Each row is a point on a landscape with many valleys, with its height.
From any point a ball rolls to the lowest of the 6 points nearest to it. It stops when none of these is lower. Distance is the straight distance between rows; heights are no part of it.
j905: [ 34 -13  17  -5  16 -10  -6   1  14]  h=279
j192: [ 11 -15  10  -1   5 -10 -18   7  16]  h=273
j833: [ 13  -7  -9   5 -11  36 -11 -19  -7]  h=583
j598: [-18   2 -11   4 -22   7  -9   1  -4]  h=522
j131: [-14  15 -12   2  -5   2  12   2  -9]  h=180
j223: [-11   3   3   1  -5  -8  -7   5   2]  h=43
j926: [35 -2 12 -2 11 -5  8 -5 -7]  h=289
j212: [-16  -7  10   0  -3 -15  -8   8  13]  h=360
j494: [ 2 12  0 -4 30 -4 34 11  0]  h=449
j582: [  6   5   9  -1  13 -14   9   4  13]  h=25
j513: [-11  17 -15   0 -11   8  23  -6 -15]  h=219
j564: [ 20   8   3  -1   9 -10  21  -7 -16]  h=338
j959: [-30  -7  13   2   2  -8  -6   9  14]  h=456
j641: [ 22   1   2  -1   2  -1   2  -8 -11]  h=428
j337: [ 24  -5  -5   2  -2  18   1 -16 -16]  h=91
j179: [ 10 -12  -7   2  -7  26 -21 -15   0]  h=769
j499: [  0 -11 -15   6 -15  34 -21 -17   0]  h=56
j546: [ -2 -21   7   0   1   9 -36  -6   9]  h=291
j672: [ 19  -8   5  -5   2   4 -14  -2   0]  h=324
j657: [ 21  -3  17  -5  11 -18   4   2  17]  h=267
j714: [ 11 -14   5   0   3   7 -26  -3   9]  h=317
j655: [ -4  -2 -18   1 -25  16  -9  -1  -8]  h=606
j554: [ 13  15  -1   0   7  -7  28 -10 -19]  h=235
j823: [-37  -6  11   2  11  -7   6  12  15]  h=12
j737: [ -6 -15  -6   1 -10  15 -27  -3  -1]  h=362
j700: [ -7   8   2  -3  25 -10  20  11  18]  h=37
j628: [ -9  10 -16   1 -18   8   3   0  -8]  h=375
j61: [ 10  11   7  -1  15 -11  25   3   4]  h=575
j547: [  8  -9   5   1   0   0 -18   2   4]  h=265
j473: [  2  -3   4   1   0 -10  -8   8  10]  h=73
j353: [ 30   0  13  -4  15 -14  10  -2   2]  h=287
j799: [  9  -3  12   0   7 -17  -5   4  19]  h=248
j205: [  1  18  -6   2   3  -3  31  -4 -19]  h=192
j592: [30 -8 10 -1 12  7 -8 -9 -4]  h=278
j535: [-19  16 -19   2 -15  10  13   1 -11]  h=208
j43: [-13  15  -1  -1  16  -4  19   9   7]  h=179
j727: [ 17 -10   1  -1   5  14 -20  -6   3]  h=430
j55: [-15   7   1   5   7  -8   8   7   9]  h=328
j662: [-28  15 -10   1  -4  -2   8   8  -1]  h=94
j164: [  8   9  -9  -2 -13   3  13  -8 -15]  h=488
j900: [  8  11   3  -2   1 -10   6  -3  -2]  h=653
j298: [ -3   4 -13  -3 -21   7  -6   0  -7]  h=660
j329: [-23   1 -22   7 -34  15  -5   1 -12]  h=413
j117: [-42  -9  15   3   4  -4  -1  13  11]  h=379
j921: [  5   1   4  -3  -2  -6 -10   1   4]  h=346
j680: [ -2  16  -4   0  10  -2  39  -5 -13]  h=190
j579: [-16   6   1  -4  25  -5  18  17  15]  h=228
j78: [-19   7 -20   3 -19   7   0   4  -8]  h=319
j802: [-21   8  -9   0 -11  -2   0   2  -2]  h=299
j172: [-8 17 -5  0  3  0 22  1 -9]  h=164
j229: [ 32 -11   2  -1   7  17  -2 -19 -15]  h=209
j460: [-17  17  -5  -1   4   0  20   6  -5]  h=157
j279: [ -6  -3   9   1   3 -12  -4   9  16]  h=344
j497: [-14   5   6  -1  16 -13  12   9  20]  h=115
j946: [ -8  -5   1   2  -8  -6 -16   3   5]  h=269
j245: [ 32  -5   4  -4   4   2   3 -11 -14]  h=244
j331: [32 -9 13 -3 12 -8 -7 -2  9]  h=276
j616: [ 12  -1  -7  -1 -10  15  -7  -3 -11]  h=880
j558: [ 33 -12  -5   3   4  13  10 -18 -27]  h=212
j828: [-26   2   0   3  -6  -8 -10   7   4]  h=105
j720: [18 -6 -2 -3 -2  9 -9 -9 -8]  h=538
j220: [-40   4   4   2   4  -5   3  11  10]  h=448
j151: [-20 -15  17   0   0 -14 -16   8  16]  h=298
j536: [-20   5   3  -1  17  -7  12   9  14]  h=264
j46: [ 15   8  11  -3  11 -14  14   1   6]  h=432
j450: [-16   3   4   3   7 -13   1   7  16]  h=548
j715: [  9  11  -3  -1   0  -3  18  -6 -17]  h=345
j8: [  2  -3 -11   1 -14  11 -13   0  -6]  h=877
j839: [-16 -11  -5   4 -16   0 -23   4   1]  h=300
j376: [ -3 -22  14   1  -3  -9 -27   7  15]  h=283
j138: [-12   1  -7   2 -10  -4  -8   4   1]  h=464
j490: [  5   3 -11  -5 -15   8   3  -6 -17]  h=712
j412: [-16 -16  11   1  -8  -8 -23   9  10]  h=285
j627: [ 19  -2  -8  -1  -7  10   2 -11 -19]  h=435
j106: [ 10  -5  -4  -2  -3  14 -17  -7  -5]  h=628

Where does a ball stop that starts at each point below?
j536 => j582
j579 => j582
j592 => j337
j680 => j662
j490 => j662
j598 => j662
j672 => j223
j655 => j662
j497 => j582
j494 => j582

Call two points neighbours if one is among the 6 nearest of the other. Go from one point of each pair to the other, from neighbour to neighbour, staying as low as possible. Name the highest point that can't be avoided.
j337, j662 => j592
j499, j823 => j737
j582, j662 => j43

Two balls start at each pair of points below. Name the first point that both come to, or write -.
j727, j106 => j547
j564, j715 => j172
j298, j513 => j662
